Points on a hilly landscape, in no order, each with its height.
From any point a ball rolls to the lowest of the 2 points nearest to it. It stops when none of these is lower. Distance is the straight distance between rows; heights are no part of it.
(9) h=329: [156  96 132 160 120 153 151 163  95 169 111 140 151 153 106 163 187 148
 150 107 153 147  80 129 107 166 135 109 139  86 141]
(1422) h=476: [144 108 122 115 118 153 160  88 136 186 135 151 119 111 124 164 166 113
  80 155 157 133 142 144 181 134 115 109 132  48 167]
(497) h=386: [161 151 123 138  76 108 118  98 141  71  79  80 131 134  70 134 141 170
 140 137 113 128 146 168 127 140 135  99 151 130 118]
(933) h=667: [122 121 116 148 141 101  94 160 107 179  74  94 153 139 161 106 113 124
 123 119 129 147 169  74  97  93 126 179 106  76 138]
(132) h=575: [160 155  75 100 146  90 124  72 144  78 135 115 155 100 106  84 103 155
 163 117 106  94 156 136  70 164 179 135 147 135  90]
(1194) h=395: [125 120 139 176 132 181 129 139 123 136 109 122  49 142 111 135  86 102
 129 139 121 138 144 126 131 119  75 117 117 137 149]
(1187) h=415: [155 175 108 161  82 108 116  92 118  91  63  80 132 112 104 147 122 120
 135 140 122 146 191 157 132 127 127 130 161 162 125]
(1846) h=539: [172 124 125 149 160 130 111  87 146 128 131 150 131 153 131  70  93 200
 135 141  93 128 115 143 106 128 178 163 173 122 136]
(474) h=546: [139 107 137 140 116 170 129 140 103 148 150 153 127 135 134 181 160 143
 136 162 108 126  66 137 197 106 107  97 131 111 159]
(555) h=591: [165 155  63 137 147 101 115  70 117  78  87 107 128 132  98 126 110 168
 163 100  97  82 138 112  80 140 165 143 150 129 131]
(894) h=284: [147 121 111 153 142 178 176 129  89 164 150 109 141 134 125 176 179 148
  58  78 171 157  84 116 123 178 153 126 131  91 201]
(387) h=390: [ 70 103 149  89 118 107 107 161 136 144 128 153 122 106 126 153 137 122
 101 133  69  96 127 109 147  56 146 152 115 139  87]
(347) h=441: [164  82 117  93 138 146 139 102 155 124 224 182 172 197 122 128 169 180
 185 106 148 115 117 132  86 194 156 119 107  78 123]
(337) h=394: [ 91  83 150 136 142 121 143 177 141 135 128 115  78  68 120 158 120  91
  91 138 112 109 106 118 174 122 121  80 159 136 106]
(1192) h=323: [142 163 175 102 110 135 114 110 155  77  83 122 148 109 111 132 134 147
 112 179 134  85 102 165 174  95 125 111 179 134 122]
(122) h=515: [ 94 118 114 193  61 100 126 129  87 157 146 114 100  96 115 149 108 125
  98 117 134 147 150 148 193 148  79 108 161  84 152]
(24) h=401: [138 123 144 132 135 137  95 101 149  97 202 160 119 155 146  77  81 176
 165  87  83 144 132 152  74 174 129 162 118 137  80]
(1790) h=261: [138 125 105 141 169 151 185 113 116 172 137 138 112 126  96 192 138 131
  92 136 137  67 106  95 128 124 133 102 111  34 197]
(1461) h=200: [ 77 113 133  83 169  94 143 150 157 119 178 106  92  73 167  91  86  65
 104 113 155  92 126  90 146 153 137 136  96 156  95]
(924) h=227: [ 80 177 158 119 125 116 120 135 137 125 109 108 125 105 151 152 106 121
 112 221 144  52 132 127 205  81 109 144 111 148 132]
(179) h=552: [130 125 109 126 142 123 180 120  93 154 137 136 177 163  92 183 206 175
 113 145 177 112  74 122 162 120 153  97  97  63 208]
(1368) h=248: [115 140 103 117 108 137 158 108 115 173 161 154 123 131 176 159 156 116
 128 156 141 142 131 143 162 144 152 110  83 159 128]
(1375) h=739: [ 87 110 154  78  95 146 115 133 112  83 177 148 118  98 103 118 135 150
 133  59  70 104 123 139  84 114 140 180 137 156  83]
(573) h=377: [163  98  98 107  90 126  85 152 122 159  97 123 152 100 155 146 134 133
 125  85  77 113 118 114  83 143 119 179 138 127  61]
(744) h=545: [164 124 172 162  98 165 120 140 103 143 120 164 157 152 128 128 140 127
 131 141 163 165  89 137 145 155  64 104 166  70 161]
(1013) h=493: [181 139 158 145 124 165 146 108 149 124 122 158 138 179 102 121 126 174
 154 159 141  96 121 140 112 131 145  95 166  72 161]
(92) h=701: [141 133 159 124 110 123 109 127 132 155 149 183 165 166 147 132 141 170
 147 106  83 160 143 147  84 112 132 156  97 119  92]
(711) h=213: [122 130 125 106 150  86 103 144 138 140  80 116 172  99 124 139 146 117
 135 146 132 133  89 108 151 103 139 101 159 109 124]
(452) h=150: [ 84 112 120 147 175 111 131 177 158 122 141  88  82 119 161 107  63  86
 130 148 113  78 149  75 169  86 122 150 114 135 152]
(922) h=629: [101 111 159  41 165 161 156 134 154  79 251 173 133 121 134  89 142 124
 156  95 143 146  82 150 105 111 110 158 111 167  99]
(1459) h=497: [131 131 131 161 133 125 109 132 126 114  96 129 119 137 112  73  92 150
 132 128 134 211 154 161  99 113 128 134 173 196 115]
(473) h=569: [115 123 136 108 115 148 153 136 140 112 158 149 120 138  97 174 189 148
 141 172 122  93  87 142 187  86 143  90  95 148 127]
(1714) h=393: [131 163 167 150 137 165 118 143 137 121 124 122 113 157 171  96  62 121
 148 181 115 112 135 117 134  79  98 139 116 158 158]
(482) h=275: [ 99 121 122 138 151  83 109 154 105 191  89 136 180 102 141 131 141 114
 121 143 151 165 119  83 165 119 123 140 154  61 154]
(253) h=421: [155 128 174 161 121 162 116 121 149  92  88 105  74 147 101 135 113 109
 153 114 124 134 150 124 119 125  85  97 114 131 119]
(450) h=519: [176 141 160 172 126 181 143 122 109 136 116 147 136 153 124 110 100 130
 128 143 151 143 101 146 107 150 104 103 191  84 197]
(626) h=361: [147  92 109 158  96 147 120 140  88 137  96 120 131 132  95 135 186 167
 129 112 130 159  66 139 159 143 116 134 162 106 154]
(326) h=384: [135 136 203 105 135 121 113 108 159  56 185 144 113 141 151  78  81 142
 148  79 109 120 140 147  62 135 118 170 127 173  75]
(648) h=281: [ 95 160 169 113 152  64 116 157 148  79  85 115 153  99 101 140 151 108
 117 134 138  97 100 116 144  75 146 101 154 158 114]
(1527) h=731: [ 92  92 155  64 113 167 120 150 121 117 188 183 125 116 131 108 120 158
 117  78  75 147 133 146  69  88 119 167 125 139  63]
(695) h=122: [158 145  76 139 143  98 141  83 127 158  76  84 123  89 126 121 137 107
 110 133 155 143 158 111 131 173 126 117  95  86 146]
(842) h=455: [ 78  70 126  87 161 167 137 166 152 155 200 146  86  98 157 129  86  75
 117 109 122 121 139  96 102 140  88 124 114 115  88]
(547) h=335: [131 159 114 101 129 117 121  86 130 142 127 143 119 133 109 118 145 153
 138 125 101 122 136 130 135 102 139 152  65 102 132]
(687) h=416: [130 178 124 147 100 129 114 127 100 139  86 102 112 160 189 116  75 122
 132 169 121  90 148 115 139 104 122 144 124 172 159]
(1595) h=468: [141 135 102 144 122 132  91  89 123 118  84 102  87 117 131  89 127 138
 124 102 119 163 132 132 149 123 113 161 111 176 135]
(1209) h=534: [142 128  99 110 145 149 182  82 122 159 176 161 120 152 130 178 199 141
 102 148 190  99  98 121 186 151 160 111  88  97 208]
(123) h=360: [124  84 120 118 156 134 130 175 120 179 141 196 158 137 167 173 131  84
 114 162 168 197 104 121 113 130 107  83 146 142  93]
(1060) h=533: [104 126 134 161 133 110  90 131 134  80  67  71 129 130 127 128  95 108
 120 121 112 117 125 103 158  75 109 156 178 179 133]
(445) h=505: [101 160 108 172 176  71 109 121 116  73  74  75 131 120 101 169 103  88
 166 137 116 103 166  72 127  87 125 120 128 129 150]
(320) h=614: [105 122 147  61 149 147 146 128 149  57 208 142 119 113  86  90 177 133
 172  92 136  92  93 119 125 114 157 129 100 150 103]
(1063) h=249: [ 99 131 145 151 109 183 165 132  84 114 148  89 154 126  63 158 182 170
  49  69 173 139  88 129 137 168 125 115 140  65 211]
(1260) h=482: [173  96 160 117 146 149 125 136 176 120 139 142 144 198  87 134 186 167
 172 132 138 122  64 121 148 135 118 104  86  90 127]
(1639) h=440: [108 128 138 112 154 128 115 119 144  68 129 107 101 118 147  81  85 110
 129  93 115  96 144 108 112  97 147 181 111 204 107]
(1022) h=586: [107 121 150 101 154 164 144 145 160 116 174 178 119 138  99 123 161 119
 154 159 133 115 123 141 146  80 158  94 102 151 124]
(1690) h=750: [128  71 169  77 118 132 120 163 133  71 195 150 145 107 109 109 133 168
 133  64  86 112  73 139  73 126 153 163 195 136  72]
(804) h=623: [145 101 119 147 126 138  95  95 141 108  58  95 130 146 115 125  75 135
 127  96  88 132 202  90  83 102 131 186 172 126 113]
(1021) h=474: [126 165 115 196 159 102 115 125  95 101  89  99 133 133 114 124 119 103
 175 122 144 152 161  93 123 117 150  94 131 126 163]
(1763) h=501: [115 113 130 169 139 142 100 165 108 137 123 125 103 128 101 143 137 150
 147 104  73 150  92  96 185  95  95 158 116 137 161]
(75) h=419: [156 115 137 132 141 143 111  84 143 125 222 180 136 172 133 109 118 189
 171 113 115 136 126 145  48 198 148 148 122  82 101]
(792) h=250: [125  85  88 116 153 155 176 130 100 200 161 195 143 127 177 163 154 106
  83 157 178 199 119 141 122 154 133 110 159 123 150]
(1183) h=452: [111 104 108 131 139 142 110 123 127 108  95  92  71 120 149  73  98 132
 115  92 106 150 141 114 112 104 121 188 110 206 125]
(934) h=495: [148 128 132 133 153 102 100 169 119 151 113 177 176 158 166 110 120 147
 164 127 136 202 103 143 100 142 125 123 144 153  88]
(769) h=638: [149 160 166 110  75 137 128 112 147 102 152 170 147 131 159 125 109 174
 127 161  85 108 157 198 102 136 181 129 153 200  70]
(1092) h=522: [179 108 123 165 167 172 114 132 123 159 117 152 127 155 124 106 103 185
 140 104 106 158  90 124 101 140 125 168 165 108 143]
(1510) h=244: [142 162 132 175 107 171 157 123  64 137 114  87 153 114 105 124 114 157
  60  71 133 183 163 147  85 137 147 151 161 102 199]
(166) h=472: [151 106 170 130 115 196 135 142 163 124 127 160 110 163  95 143 130 147
 150 163  96 102 114 134 121 105 109 107 129  95 141]
(1736) h=585: [107 129 147 130 149 112 119 128 173 166 140 108  96 128 187 122  93 100
 110 166 154 132 114 130 218 146  76 133 101 139 127]
(962) h=54: [168  82 141 102 141 175 140 140 162 113 127 144 110 165 131 130 163 115
 147 128 168 138  74 142 107 174 112  56 121 133 104]
(1447) h=247: [110 194 127 136 143  99 139  85 141 118 102  96 113 124 105 155 158 114
 147 181 175  90 141 124 160 153 100  92  71 102 143]
(898) h=470: [129 133 139 147 112 112  96 148 122 110 105 127 134 164 149 115  90 143
 133 110  87 169 161 139  78 114 129 133 168 206 108]
(1701) h=496: [110 110 128 139  92 117 151 113 136 170 141 132 113  88 118 159 131 117
  83 161 140 134 140 157 209 154  89  93 147  52 134]
(1686) h=610: [149 177 152 175 106 117 121  79 144  70 118 128 145 161  73 130 129 206
 162 194 145  79 152 166 148 125 167 113 169 124 143]
(865) h=322: [128 138 160 161 110 180 151 101 132 117 148 122  81 145  85 135 143 120
 146 170 166 122 142 142 178 127  77  96 110  86 193]
(613) h=571: [146 140 141 161 144 132 155 131 107 114 137 128 171 167  73 137 183 171
 188 148 154 125  74 123 156 119 146  91 122  81 201]
(150) h=707: [125 144 135  97  89 120 111 130 124 137 175 158 149 159 172 118 125 161
 139 116  81 157 140 153  95 111 136 164  87 188  81]
(382) h=529: [111 110 145 163 120 146 108 135 129  83  86 120 106 102 111  75  98 104
 113 144 154 194 143 139 134  98  93 120 194 178 145]
(36) h=412: [130 121  57  88 100 126 151  97 109 131 113 129 132  98 107 126 182 154
 129 137 127 110 111 165 158 143 177 102 116 164 109]
(1185) h=543: [101 171 126 197 161  89 116 100 117  28  71  82 141 124  68 171 103 104
 168 153 149 119 160 109 140  88 108 133 173 152 152]
(1618) h=462: [129  82 137  93 135 113 100 152 141 109 103 115 120  86  94 119 159 118
 112  51 109 141  97 111 107 143 123 137 124 134  70]
(958) h=478: [100 102 128  79 105 159 133 141 133 142 191 150 112 116 145 155 135  80
 145  96 107 121 139 111 100 163 101 118 104 103  74]
(1174) h=271: [144 139 127 161 112 155 160 118  84 169 114 129 137 139 103 138 153 171
  96  87 130 175 156 129  82 134 158 153 134  90 163]
(441) h=466: [141 144 136 108 100 102 138 131 141  73 110 107 136 108 105 126 154 133
 113  98 109 108 126 170 111 123 184 118 162 206  83]
(535) h=365: [137 168 156  98 111 133 115  86 165  61 157 128 113 130 125 101  97 146
 151 106  95  71 166 130  88 129 133 154  94 139  82]
(457) h=640: [112  92 101 160 139 135 104 145 106 100  76  96 124 156 142 133  68  87
 152  97  92 116 191  64  68 101 135 155 158 145 124]
(660) h=676: [124 110 112 137 122 112  83 197  99 151 107 115 153 193 191  78  86 123
 142 123 109 134 157 103  71 106 135 179 118 126 119]
(261) h=602: [ 94 140 159  91 157 146 153 134 151  69 179 138  91 102  96 105 144  85
 148 118 131  71 107 111 123  94 140 116  79 162 107]
(1448) h=613: [149 142 148 130 149 135 117 125 137 151 141 170 133 171 152 124 142 108
 146 135 153 188 116 137 142 136  99  99  88 132 147]
(1108) h=219: [161 173  93 108 101 113 168  96 107 185 158 144 182 124 172 143 184 114
 118 156 158 172 137 168 164 157 165 109  72 152 146]
(332) h=206: [122 173 120  76 161  74 128  83 167  94 108 100 101 102 114 145 143 114
 118 159 153  74 104 122 148 147 111 118  56 136 114]
(737) h=442: [136 182 114  87  83 103 114  91 147 138 117  92 135 110 156 114  94 112
 116 158 118  94 193 144 124 116 126 159  60 152 105]
(918) h=436: [121 114 148 159  94 137 107 165  98 142  84 126 112 130 132 152 132 129
 125 117  97 170 141 141 119 115 106 118 164 155 113]
(580) h=207: [137 164 153 178 103 178 147 124  66  94 115  84 163 120  84 154 131 150
  66  60 145 118 130 121 105 159 105 143 167  68 210]
(340) h=140: [130 115 123  72 148 122 123 134 154 132 121 151 133 110 135 128 158 109
 132 126 137 115  87 128 133 146 131  84 117 132 101]
(1696) h=762: [149  79 183  81 155 143 125 168 157  71 180 169 154 123 134 111 129 137
 149  96 108  84  35 124  79 144 135 116 165 132  84]
(599) h=319: [124 120 120 147 171 136 141 149 115 209 137 133 121 143 178 121 112 101
 110 125 149 155 125  96 139 139 112 144 110  88 180]
(1228) h=483: [141 130 116 165 152 147  98 121 115 102  89 120  95 138  91 119 136 160
 157  99  94 143 113 113 141  93 120 166 115 148 155]
(1270) h=448: [131 160 110 180 119 124 140 101  89 109  93  98  91 112 114 137 114  86
 144 138 139 145 196 125 120 146 140  84 119 160 141]
(857) h=299: [145 112 102  88 121 139 132 123 130 171  98 136 153 110 157  75 113 119
 115 140 138 183 158 138 114 134 138 117 144 133 115]
(1097) h=355: [153 106 147  81  92 112 103 140 142 134 100 142 166 119 157 126 129 135
 115 108  73 119 106 138 104 117 150 148 157 156  72]
(932) h=260: [145 151 124 144 111 125 135 125  99 171 101 124 168 150 177  85  90 131
 110 153 161 170 158 146 107 121 129 139 160 119 169]
(1180) h=683: [146 118 104 107  81 108 102 162 118 151 135 126 163 166 194  91  70 121
 138 114 101 140 179 132  43 140 136 167 128 140  97]
(966) h=597: [107 147 133 143 156 114 111 145 141 158 154 123 108 147 166 125 125 104
 143 145 157 174  94 130 192 132  89 114  82 163 129]
(507) h=358: [138 155 169 162 129 184 149 117 135 120 139 156 100 148 124 108  88 110
 150 187 147 145 133 147 153 111  61 108 120 132 179]
(19) h=502: [162 135 117 195 155 171 135 110  95 123 106 119 114 143  93 108 116 168
 147 104 115 138  97 111 137 115 116 171 161 109 202]
(585) h=170: [170 100 141  78  91 134 125 135 149  82 115 108 131 128 110 137 144 127
 142  79 110  82  85 144  84 184 133  89 139 135  71]
(174) h=516: [124 131 145 124 141 153 132 137 133  73 174 152 121 153  96 110 120 125
 193  94 114 103 148 118  63 137 133  94 122 111  88]
(1741) h=507: [143 151 127 121 131  87  97 111 146  72  66  51 152 147 164  93  79 111
 126 126 134 106 147 111 118 114 147 172 162 204 113]
(299) h=467: [ 79 170  70 137 129  83 138 123 103 122  88  86 105  78 118 150 122 118
 126 160 128  88 148 125 160 106 161 111 148 178 130]
(1692) h=431: [148 202  99 134  88 118 135  83 105 139 112  99 133 152 171 111  89 133
 147 143 107  92 184 135 107 120 145 160  98 151 141]
(510) h=429: [ 95  81 137 130 168 183 152 158 167 167 170 167  67 121 124 146 103  86
 116 151 115 145 152 116 130 114 102 107 103 103 131]
(1542) h=481: [114 165 104 172 108 106 107  96  75 113  95  86 119 110 135 100 117 141
 123 115 139 165 149 123 174 107 106 176 122 139 175]
(1123) h=453: [123  75 122 111 137 186 157 120 152 160 131 156  80 120  97 146 156 112
  98 133 135 129 149 127 139 132 118 102  98  57 118]
(1788) h=297: [150 130 151 169 120 137 154 151  82 171 120 161 188 154 113 145 173 196
 120  94 134 160 106 134  78 145 182 144 169  76 161]
(841) h=388: [151  91  84 112 109 146 136 114 109 133 103 123 120 114 102 121 187 177
 121 143 140 142  68 152 178 139 149 111 137 143 136]
(1739) h=447: [153  96 201 122 124 178 115 162 152 115 101 137  87 149 114 159 136 106
 120 119 101 121 109 126 121 128  81 101 108 106  99]
(1305) h=439: [106 167  76 113 109  86 135 112 111  91  96 105 129  92  95 163 168 141
 132 144 117  92 135 157 134 117 184 111 128 196 102]
(771) h=199: [153 119  71 108 142 108 160 109 122 208 135 123 138  86 125 171 152 103
  87  97 153 116 139 104  96 202 135 139  96  33 122]
(1756) h=359: [171 160 168 111  69 109 116  89 172  79  79  92 135 109 112 120 142 145
 106 160 128 115 120 190 143 147 126 114 157 148 105]
(636) h=350: [143 164 127  98 127 153 106  76 155  97 129 137  97 135 127 111 129 166
 135 129  94  68 116 129 139 101 139 160  78 137 116]
(715) h=123: [182  94 123 103  94 148 134 111 161 117 101 113 142 164 114 131 167 146
 145 122 143 131 112 159 105 186 132  84 111 108  91]
(95) h=277: [112 117  60  90 115  98 132 122 109 193 174 141 147 104 183 122 140 105
 131 128 120 154 132 125 128 157 142 137  92 155 114]
(1801) h=657: [ 98 125 102 179 136  84  96 160  95 131  68  67 141 172 149 128  80  96
 126 129 125 114 189  76 102  80 125 159 135 107 166]
(1350) h=692: [167 133 163 136  88 130 123 146 128 171 138 176 169 171 169 122  94 148
 135 129 101 165 177 140  54 138 131 133 134 103 100]
(1197) h=300: [ 63 136  74  99 113  82 120 131 115 168 165 111 122 103 164 127 114  97
 126 127 105 105 179 120 138 130 143 152  70 123 104]
(656) h=317: [ 88 153  84  92 128  97 124  98 120 156 147 124 126 107 119 156 142 124
 137 116  94  98 154 110 113 118 123 145  59 101 104]
(402) h=626: [153 162 178 166 100 128 124 105 156  92 136 147 124 156 121 117 112 179
 157 183 119  90 168 174 116 137 182 107 170 157  91]
(31) h=521: [ 92 109 138 169 113 131 108 171 101 125 164 123 113 108 118 161 142 127
 144 150  98 126  70 132 227 109  83 127 140 151 159]
(1195) h=433: [112  88 160  71 146 130 112 177 145 175 143 182 182 140 194 118 124  91
 117 135 137 172 121 119  96 119 110 135 120 128  85]
(239) h=503: [147  75 119  95 170 155 139 125 173 122 172 174 125 185 124 140 188 125
 156 140 158 132  78 122 171 129 118 104  74 123 149]
(1265) h=409: [ 70 133 139  92 110  63 129 158 134 125 126 107 115  89 136 175 122 107
  79 118  76  67 133 126 141  92 143 138 122 149  84]
(298) h=498: [105 129 130 125 120 176 147 146 116 142 167 166 111 140 115 146 127 112
 167 102 100 101 166 108  71 113 126  89 107  84 121]
(1292) h=175: [ 73 111 147 109 175  93 121 188 153 116 174  93 101 117 172  98  76  77
 116 113 120  69 109  83 139 102 125 154  95 172 118]
(849) h=341: [ 82 102 101 134 128 107 137 154 115 211 141 136 128 124 184 116  98 108
 100 168 146 117 155 109 159 106 135 144 117 107 156]
(998) h=166: [105 151 114  74 163  83 135 101 147  92 140  81  90  66 133 134 118  89
 109 121 132  51 111 112 142 158 126 120  96 146  89]
(619) h=403: [121  88 118 168 105 148 105 199  97 190  93 132 121 125 162 155 118 120
 113  93 105 136 118 104  85 143  92 163 153 128  87]
(1043) h=592: [148 160 147 183 109 101 118 108 111  85 114 128 174 167  64 121 167 191
 175 163 156 110 115 152 148 123 149 102 172 107 174]
(394) h=504: [ 81 176  87 199 134 104 126 112  92  78  92  87 117  84  89 150 120  95
 136 167 162 106 176 121 180 114 124 115 185 159 158]
(521) h=191: [183 174 105 123  93  96 146  96 120 165 124 131 191 134 155 113 142 137
 136 144 141 149 135 171 125 163 155 113 107 138 137]
(1745) h=557: [154 119 108 103 161 109 112 111 156  95 114 145 146 123 105  73 119 176
 164 129 119 107  96 130 101 137 185 115 165 131  96]
(141) h=179: [120 103  81  86 142 125 160 121 124 198 156 185 138 120 167 127 152  82
  81 135 178 180 166 136 129 152 160 102 129 106 145]
(1632) h=443: [139  87 163  96 155 145 103 155 147 110 123 146 118 117 141 101 111 117
 138  72 101 138 110 100  94 136 104 159 118 121  65]
(168) h=364: [ 76 135 127 112 115 121 121 139 115 160 126 138 129 124 151 115 121 135
 108 166 120 133 163 116 168  40 159 149 111 143 135]
(714) h=71: [127 144  65 113 145 107 153  92 137 159 136 109 106  85 148 103 139  76
 138 138 181 136 150 133 145 182 155  89 106 138 129]
(1028) h=520: [153 121  86 102 148 145 150  84 132 146 152 142 123 160 117 143 207 146
 149 131 169 110  83 120 153 155 146 101  60 115 168]
(51) h=719: [100 103 129  71 112 143 123 143 112 145 204 194 130 147 163 131 101 138
 108 134 110 166 124 148  75  99 103 163  93 169  68]
(140) h=426: [ 96  89 151 158 143  69 117 165 149  99 102  69  77  64  99 153 110  86
  78 103 128 135 117 120 189 130 107 101 173 135 107]
(513) h=499: [ 91 162 114 203  56  95 120 107  48 132 144  94 131  97 138 130 133 128
  96 123 139 160 170 146 190 134  83 148 147 126 175]
(1706) h=165: [177 117  76 103 149 140 148  94 135 166 106 121 124 125 120 139 144 105
 114 110 156 107 120 106  95 192 138 106 107  62 138]
(867) h=461: [162 107 104  88 169 126 110 117 153 122 159 155 169 163 104 125 188 161
 176 108 144 118  86 111  99 164 140 116  97  64 102]
(741) h=581: [138  98 155 171 130 170 151 156 111 132 184 179 152 149 106 146 168 106
 117 147 201 183  89 150 153 153  39 104 152  74 205]
(767) h=356: [120  97 191 119 159 112 145 191 158 106 147 143 112 101 113 160 154  80
 121 119 120 103  59 115 161 101 132  85 134 143 122]
(1569) h=270: [110 164 145 112  99 105 106 114 125 127  89 103 148 102 160 118 105 126
 101 188 138  95 110 135 197  91  93 149 162 139 135]
(266) h=324: [113 126 189  97 144  66 152 164 146  93 121 128 114  96  99 145 163  93
 100 111 130  63  65 117 138  82 150 124 142 164 113]
(128) h=480: [131  84 103 101 106 146 116 136 127 109 128 124 102 122  85 120 181 146
 134  67 107 165 128 146  94 150 145 125  92 137  76]
(1505) h=487: [136 174 155 143 109  81 104 111 151  61  94  94 160 130 139 114 119 140
 112 122 125 114 157 160 139 112 174 172 173 229  98]
(1044) h=574: [101 118 163 124 125 104 130 142 164 129 117  83  76 105 181 115  85  85
  82 147 143 132 129 133 192 130 107 121 123 173 112]
(823) h=500: [125 137 100 147 158 146 149 142  89 148 119 131 126 129 126  89 110 105
 169 121 150 165 157 109  80 131 166  93 136 122 158]
(548) h=558: [ 90 125 162 151 105 122 112 149 135 123  98 101 102  91 153  94  79  80
  87 162 162 156 156 135 165 117 100 113 166 165 126]
(940) h=420: [132 103 151 129 140 164  92 143 137 101 168 156 120 137 120 109  97 166
 170  78  87 148 142 120  36 156  99 178 133 118  59]
(316) h=289: [144 133 129 147 139 159 158 108 132 136 145 113 107 142  81 166 145 117
 127 161 137  74  98 113 162 121 107  88 105  54 193]
(1154) h=225: [160 192 145 140 109 128 166 105  98 170 135 117 183 138 156 127 118 128
  87 135 180 173 148 153 129 153 142 125 125 112 191]
(663) h=615: [137 103 147 154 172 153 131 143 149 167 154 176 134 177 126 150 173 101
 136 151 191 213  97 130 150 153  70 106 104  90 178]
(1213) h=456: [115 182  99 103  98  84 117  81 157 129  84  75 106  87 124 152 110 134
  86 180 122 103 167 151 149 123  95 159  75 124 113]
(1321) h=562: [109 122 139 185 152 149 100 164 124  96 103 112 128 149 111 117  88 103
 154 138  94 139 132 101 138  71 104 159 198 190 168]
(1467) h=331: [177 105 148  79  97 120 124 126 165 142 115 156 164 111 151  86 114 149
 100 142 109 156 135 175 104 135 148 132 151 147  68]
(1184) h=457: [ 80 107 131 203 134  97 122 146 138  87 120  80  75  81  93 143  89  93
 130 132 143 140 160 122 213 124  88 103 172 120 129]
(369) h=607: [142 136  70 123 116 104 107  97 115 134  65  87 125 116 126 135 101 135
 128 117  82 100 157  99  91 104 134 172 154 131 122]
(876) h=494: [ 67 138  87 161 126  68 111 150  93 161  92  99 147  95 144 122 118 110
 128 169 143 141 151 109 184 105 148 127 162 152 148]
(853) h=121: [120 144  80 104 164  84 174 104 150 201 149 134 139 110 151 140 134  83
 105 149 180 123 155 115 147 156 158 106 106  85 161]
(572) h=465: [107 104 139  93 158 120 104 184 134 152 167 196 191 148 168  98 116 147
 137 111 134 192 133 130  54 129 128 151 151 142  57]
(1611) h=311: [144 143  99 134 131 140 169 124  78 194 144 138 160 127 163 150 169 142
  71  89 143 193  94 132 147 173 154 143 111 122 187]
(1231) h=523: [143 116 103 151 171 150 154 142 119 106 151 163 135 155  82  95 130 128
 196 107 148 157 144 121  53 158 161  81 135 118 115]
(145) h=186: [ 73 161 145 166 153 111 125 151 147 123 150 102 109 112 137 139  77 101
 133 192 130  80 143 104 218  89  91 136 115 126 161]
(1025) h=159: [201 129  97 110  84 127 134 120 138 155 112 138 173 142 117 133 153 148
 140 121 117 145 125 169  91 173 150 120 129 101 108]
(1565) h=425: [101 130 148  85  97 101 122 138 145 100 117 106  92 111 142 116  99 107
  77  93  94  72 142 124 116  93 139 184 122 179 100]
(734) h=231: [128 120 101 138 140 122 191 114 134 189 153 116 103 103 110 223 143 125
  76 123 141  95 132 108 141 191 134 106 112  19 151]

Call two points neighbours if one is among the 2 nearest of the other. Go from one point of each pair to the other, from neighbour to neighbour, staying as low as possible. Name the highest point that can't be avoided.
(714) / (510): (1231)
(452) / (998): (1461)
(962) / (580): (1611)

Two balls start at each pair of points below. Name the first point that both come to, or write none.
(823) / (450): none
(394) / (1060): (1305)
(1044) / (687): none

For each start below, name the point where the ball stops.
(741): (714)
(1736): (962)
(737): (714)
(1231): (452)
(1185): (580)
(1467): (962)
(934): (714)
